Points on a hilly landscape, in no order, each with its height.
A ball rolls from a point to the lowest of its 2 nearest points, and stops where none of them is lower. Distance is the straight distance between rows; heights are no part of it.
Z_637 (h 238): 111  79  78  103  74  72  121  76  109  141  118  111  105  106  127  79  100  99  101  99  103  107  117  121  108  80  105  88  110  136
Z_485 (h 338): 77  91  101  108  75  126  110  87  98  89  91  148  114  87  118  98  103  118  65  104  113  101  131  88  99  114  99  88  101  103
Z_647 (h 168): 114  80  103  108  86  57  123  79  118  137  115  134  102  103  122  78  114  104  113  99  112  92  119  107  108  81  101  66  116  114
Z_732 (h 559): 88  87  100  109  98  82  83  95  104  80  92  104  89  100  107  92  126  98  108  64  76  110  111  86  122  133  90  116  94  103
Z_193 (h 378): 116  116  130  75  63  87  66  148  116  58  75  61  75  94  88  131  97  91  107  97  130  102  84  99  100  125  72  126  95  113
Z_902 (h 137): 106  76  61  117  81  105  131  82  73  120  104  101  109  119  141  84  83  102  73  92  82  104  127  127  112  87  109  117  117  146
Z_768 (h 157): 130  72  80  107  78  77  105  88  98  88  95  90  90  125  118  92  109  85  103  67  81  93  130  122  116  112  96  118  110  146
Z_905 (h 866): 118  101  128  87  71  75  91  120  119  96  112  119  89  92  88  105  117  104  144  109  143  84  118  81  103  91  105  86  104  63
Z_773 (h 161): 68  83  127  81  77  118  80  112  114  88  107  120  97  67  129  112  101  99  120  79  120  115  126  80  87  104  98  99  80  70
Z_992 (h 570): 93  76  97  84  99  83  78  107  125  68  92  76  81  99  97  113  105  67  135  62  81  113  129  115  80  105  89  95  81  100
Z_692 (h 525): 106  84  100  106  128  83  93  98  108  78  101  82  97  110  89  107  115  73  135  68  58  102  103  108  79  107  102  90  91  88
Z_649 (h 732): 116  127  128  89  86  109  115  115  106  99  104  125  109  97  88  114  105  108  90  132  144  82  89  81  105  101  110  92  105  70
Z_612 (h 684): 120  105  106  82  60  91  105  114  119  71  96  116  91  108  59  111  115  96  103  120  134  81  123  93  95  114  95  77  95  100
Z_999 (h 589): 123  101  111  85  71  68  71  124  123  66  93  76  81  105  61  112  102  97  128  95  121  91  116  106  96  98  75  88  102  115
Z_445 (h 565): 119  74  71  83  74  93  109  102  121  77  105  84  89  120  67  106  102  74  123  95  85  97  137  128  76  95  97  86  83  132
Z_406 (h 174): 79  94  134  103  104  109  93  98  108  91  105  140  112  71  129  104  108  110  103  78  110  107  115  81  92  102  102  93  98  62
Z_922 (h 614): 81  87  114  79  86  99  70  130  125  65  86  79  76  88  90  114  108  80  140  63  102  111  119  91  91  120  86  101  69  79
Z_712 (h 530): 110  88  92  90  94  107  114  96  113  72  98  89  108  112  72  114  98  76  102  99  84  100  111  123  76  102  100  92  88  115
Z_846 (h 689): 79  115  104  92  103  131  83  123  91  70  94  81  100  84  75  117  103  100  113  108  98  112  75  77  99  125  102  129  82  74
Z_569 (h 339): 119  103  86  111  124  84  121  77  102  141  124  88  112  118  80  84  96  87  119  105  97  93  74  122  80  73  115  70  102  95
Z_638 (h 275): 100  84  91  89  52  115  113  85  105  91  92  127  108  110  111  104  102  109  67  110  125  92  130  99  100  115  98  90  111  141
Z_429 (h 462): 64  94  75  96  89  111  97  95  86  129  112  106  104  81  113  102  77  113  79  130  105  123  115  95  95  80  109  114  115  100
Z_562 (h 389): 68  81  74  126  84  120  122  91  81  117  91  136  115  89  124  94  88  134  61  118  86  109  145  97  96  97  103  93  103  108
Z_777 (h 844): 120  88  133  85  74  61  83  97  132  104  109  122  87  89  114  101  111  103  130  84  128  89  129  95  102  84  88  76  117  97
Z_67 (h 173): 92  124  111  121  125  115  110  89  80  116  84  133  113  102  125  84  103  135  55  113  103  81  96  81  123  94  100  90  112  78
Z_30 (h 303): 115  86  72  109  94  82  115  71  88  153  131  92  103  111  135  79  81  86  102  86  99  119  106  144  94  71  113  105  104  145
Z_422 (h 772): 92  101  127  68  55  119  88  120  115  76  100  102  97  81  112  128  95  99  95  105  141  105  107  88  93  115  91  113  91  100
Z_832 (h 793): 80  122  87  101  105  105  97  110  79  114  103  96  95  103  84  93  109  122  90  133  98  102  70  65  134  111  104  121  106  82
Z_843 (h 239): 105  145  115  102  145  129  98  100  85  107  82  113  113  104  103  94  94  128  66  122  102  72  68  85  124  92  102  92  103  78
Z_392 (h 492): 81  92  89  89  106  116  101  93  101  94  107  95  109  93  92  110  91  83  103  109  90  116  104  105  77  91  110  101  99  91
Z_336 (h 354): 109  107  96  126  162  103  110  89  76  105  98  99  110  121  116  89  107  105  94  78  39  89  80  100  110  97  106  98  95  91
Z_228 (h 102): 81  108  95  138  122  117  112  87  79  135  86  125  116  97  137  85  83  142  49  117  91  90  116  100  105  76  97  86  118  84
Z_355 (h 490): 81  91  95  142  133  122  113  93  86  86  95  136  113  89  110  75  115  108  87  69  59  105  118  86  91  120  105  91  78  82
Z_573 (h 486): 104  90  87  106  147  102  106  91  94  99  109  81  113  109  94  106  99  72  124  86  52  107  87  112  73  87  118  94  97  88
Z_402 (h 856): 121  103  69  105  69  70  112  91  108  135  120  90  93  112  55  77  114  98  116  122  124  93  95  113  106  94  104  80  92  115
Z_742 (h 245): 84  83  79  128  112  79  140  92  91  124  102  121  107  105  103  77  118  104  109  119  75  101  108  83  120  90  113  81  98  86
Z_818 (h 775): 99  125  90  87  92  96  87  109  89  117  115  73  90  99  84  102  96  104  90  132  123  105  59  84  119  105  103  128  111  106
Z_912 (h 212): 109  83  77  103  72  114  118  80  93  103  94  107  112  120  121  99  88  100  62  102  109  95  115  120  105  101  104  106  118  149
Z_828 (h 213): 92  121  137  99  122  112  85  111  86  113  109  112  108  84  119  108  97  124  105  110  110  98  70  71  120  97  110  119  110  55
Z_198 (h 517): 131  114  110  89  114  78  82  113  112  84  93  55  94  109  55  112  84  80  129  99  93  104  68  137  76  95  92  102  103  121
Z_317 (h 537): 85  73  106  127  110  96  107  88  103  78  98  135  97  86  124  78  122  92  102  43  73  110  135  88  88  130  93  91  77  99
Z_670 (h 809): 85  125  74  112  125  101  109  96  69  131  99  79  95  125  95  79  99  125  75  126  83  94  63  86  138  94  98  116  108  106
Z_186 (h 446): 84  112  103  116  140  138  103  95  91  80  88  121  120  88  92  101  100  106  83  94  72  100  96  92  86  110  106  92  87  76
Z_453 (h 180): 89  92  78  139  113  102  142  89  77  129  94  119  113  115  125  73  101  122  68  117  75  92  115  93  121  82  102  87  105  97
Z_297 (h 712): 99  115  111  94  84  122  109  115  103  74  91  120  106  96  72  112  114  102  92  122  122  88  100  80  101  119  104  94  91  76
Z_567 (h 300): 114  126  113  110  158  106  111  89  87  108  90  114  107  127  104  86  112  119  89  97  70  65  69  89  126  98  101  80  98  83
Z_466 (h 907): 102  77  126  96  90  70  83  105  130  67  93  120  75  90  100  101  120  94  137  60  104  89  147  84  90  112  80  72  84  80
Z_709 (h 823): 122  84  120  77  56  73  73  97  130  86  94  106  83  99  112  109  106  104  113  85  139  90  134  105  98  99  77  83  118  129
Z_107 (h 550): 123  113  107  82  84  69  59  126  117  92  106  49  80  96  58  110  91  86  146  101  120  108  82  119  85  89  88  103  103  115
Z_83 (h 332): 113  121  131  93  129  92  87  93  107  116  108  93  112  102  120  104  94  105  93  95  107  96  60  108  108  86  99  104  126  96
Z_683 (h 653): 109  90  121  85  68  101  97  115  128  50  79  114  89  102  74  117  108  92  104  87  123  83  130  99  81  127  76  75  83  104
Z_747 (h 683): 86  81  112  98  84  114  94  108  126  50  81  112  83  91  94  98  110  87  105  51  103  99  136  99  81  140  79  82  65  100
Z_883 (h 824): 101  108  65  120  102  82  124  89  80  144  111  76  91  134  85  65  109  111  91  120  90  97  71  98  140  96  100  109  100  120
Z_739 (h 452): 71  101  92  102  131  118  96  98  86  122  110  95  116  76  102  106  84  100  117  120  88  117  87  85  78  78  122  101  108  59
Z_900 (h 272): 86  126  118  97  143  115  78  99  83  125  107  92  106  82  124  105  80  122  90  115  97  105  59  90  108  78  105  120  119  71
Z_456 (h 514): 102  108  111  91  93  98  84  103  104  84  91  94  96  101  100  110  111  101  86  95  103  105  89  92  120  119  91  120  109  104
Z_462 (h 480): 82  120  86  120  123  109  136  90  82  147  104  109  111  114  94  71  90  119  83  148  114  91  88  91  106  64  113  75  105  72
Z_707 (h 309): 107  90  98  125  141  68  112  90  82  109  106  99  93  122  117  81  122  103  113  71  41  95  86  92  127  109  104  101  101  99
Z_543 (h 405): 90  109  90  117  151  126  92  95  79  92  88  94  112  97  104  103  91  103  82  91  55  110  87  107  92  99  107  115  95  92
Z_613 (h 839): 114  98  51  113  83  85  124  89  90  136  124  73  94  127  68  73  97  90  99  113  95  102  87  128  112  91  109  110  90  130
Z_459 (h 416): 85  111  73  103  138  126  111  93  84  126  107  87  114  95  84  96  72  101  88  133  91  103  80  103  81  71  117  96  108  83
Z_379 (h 646): 75  69  79  99  82  112  105  100  114  65  93  112  89  95  86  96  122  80  112  74  79  110  146  92  90  123  95  91  60  101
Z_725 (h 294): 102  92  86  107  113  79  128  86  104  131  115  112  109  112  87  81  114  93  123  115  95  95  95  96  101  84  116  71  106  80
Z_800 (h 618): 128  107  130  94  88  81  89  123  126  50  74  86  91  104  58  118  94  92  114  94  108  82  101  115  78  109  78  82  99  110
Z_653 (h 377): 114  110  83  98  120  108  115  84  103  124  117  77  115  108  71  97  78  83  99  119  105  100  69  127  78  78  112  91  100  108
Z_886 (h 887): 102  95  139  99  99  73  92  110  115  83  100  128  87  87  99  96  128  101  140  80  110  91  118  72  105  113  98  84  98  54
Z_918 (h 743): 60  97  104  75  68  134  74  127  97  85  103  88  91  67  113  129  80  96  95  111  125  129  110  83  90  107  102  136  84  88
Z_444 (h 429): 112  122  103  104  102  117  100  88  92  102  81  103  116  111  115  100  94  119  44  115  118  83  76  98  123  105  92  105  122  122
Z_565 (h 297): 114  123  126  72  81  101  76  134  102  86  101  62  86  86  92  130  88  90  102  121  131  108  56  97  99  114  90  144  102  110
Z_449 (h 451): 96  113  99  94  155  116  90  95  88  100  101  73  109  100  86  112  89  87  120  102  67  105  59  105  84  92  113  106  101  83
Z_483 (h 717): 60  96  97  93  93  132  81  119  88  95  108  94  98  65  96  113  90  102  117  119  105  125  103  71  91  106  114  127  88  61
Z_390 (h 400): 122  103  91  89  91  84  91  85  112  124  120  74  100  105  82  103  82  80  107  99  121  112  82  147  82  85  100  102  105  135
Z_761 (h 355): 127  97  79  105  92  68  91  74  99  146  129  76  94  110  106  83  85  84  112  78  111  115  92  155  93  83  102  108  102  142
Z_802 (h 755): 116  138  103  85  93  118  105  120  93  105  107  89  106  96  70  113  95  104  85  148  136  87  58  85  101  100  107  109  100  94
Z_14 (h 472): 116  118  103  88  81  106  85  97  99  87  81  85  103  108  108  116  95  101  63  107  124  99  77  111  111  120  90  125  123  138
Z_978 (h 75): 93  90  122  102  100  77  109  84  111  121  111  140  111  86  135  94  109  107  103  97  110  103  110  89  108  86  104  82  117  82
Z_173 (h 211): 102  125  131  85  103  134  80  133  86  92  100  81  101  73  102  130  80  106  90  128  123  102  57  83  97  106  103  140  99  83
Z_348 (h 495): 70  95  78  94  93  111  81  93  85  110  100  97  100  85  134  108  80  102  76  107  98  134  119  111  100  96  100  134  117  118
Z_196 (h 580): 86  63  101  114  92  84  88  91  109  77  88  116  81  90  137  85  124  89  112  35  78  117  147  93  106  132  84  107  81  119
Z_337 (h 386): 121  111  107  111  121  92  108  80  94  116  94  97  109  125  119  87  103  115  68  92  98  81  75  106  128  95  95  101  123  115
Z_801 (h 453): 104  126  90  100  122  115  128  94  90  127  106  105  115  111  74  91  94  105  95  141  120  82  72  95  94  77  119  73  104  72
Z_79 (h 426): 64  77  63  113  89  114  112  91  76  129  104  118  102  87  125  100  72  118  72  123  82  125  147  115  80  76  112  103  111  119
Z_85 (h 242): 118  79  86  115  107  69  115  87  98  105  107  95  96  120  112  87  114  90  106  78  65  97  108  112  115  100  104  107  107  120
Z_808 (h 130): 110  136  141  88  131  135  87  126  85  96  96  94  109  82  99  122  88  116  107  121  108  84  51  77  106  101  111  124  95  66
Z_676 (h 797): 108  97  124  60  58  101  82  106  127  81  94  94  92  95  111  129  87  89  101  98  139  104  110  117  80  100  88  95  107  132
Z_154 (h 487): 117  114  117  87  133  101  92  105  110  89  93  73  108  101  82  120  87  81  114  101  87  101  61  127  76  91  101  101  106  104
Z_556 (h 607): 103  69  73  91  70  81  103  103  118  78  94  98  78  109  73  96  128  82  133  89  80  100  151  93  104  107  91  90  76  113
Z_553 (h 40): 127  70  75  124  80  96  132  84  71  98  91  103  99  125  146  81  103  96  80  65  76  93  126  117  128  108  105  125  119  146
Z_329 (h 657): 85  108  125  91  89  122  78  139  112  54  83  80  89  82  79  119  106  92  122  78  108  106  84  84  94  139  87  116  65  74

Where does a ball stop that starts at each point below?
Z_429 => Z_553
Z_653 => Z_228
Z_348 => Z_553
Z_613 => Z_683
Z_709 => Z_449
Z_732 => Z_808
Z_329 => Z_449
Z_800 => Z_449

Call two points neighbours if one is among the 2 nearest of the other. Go from one point of each pair to the other, from neighbour to neighbour, staying as low as possible. Name the highest point that can't be avoided.
Z_553 / Z_808 => Z_196
Z_228 / Z_773 => Z_390
Z_978 / Z_449 => Z_999
Z_773 / Z_978 => Z_406
Z_553 / Z_228 => Z_336
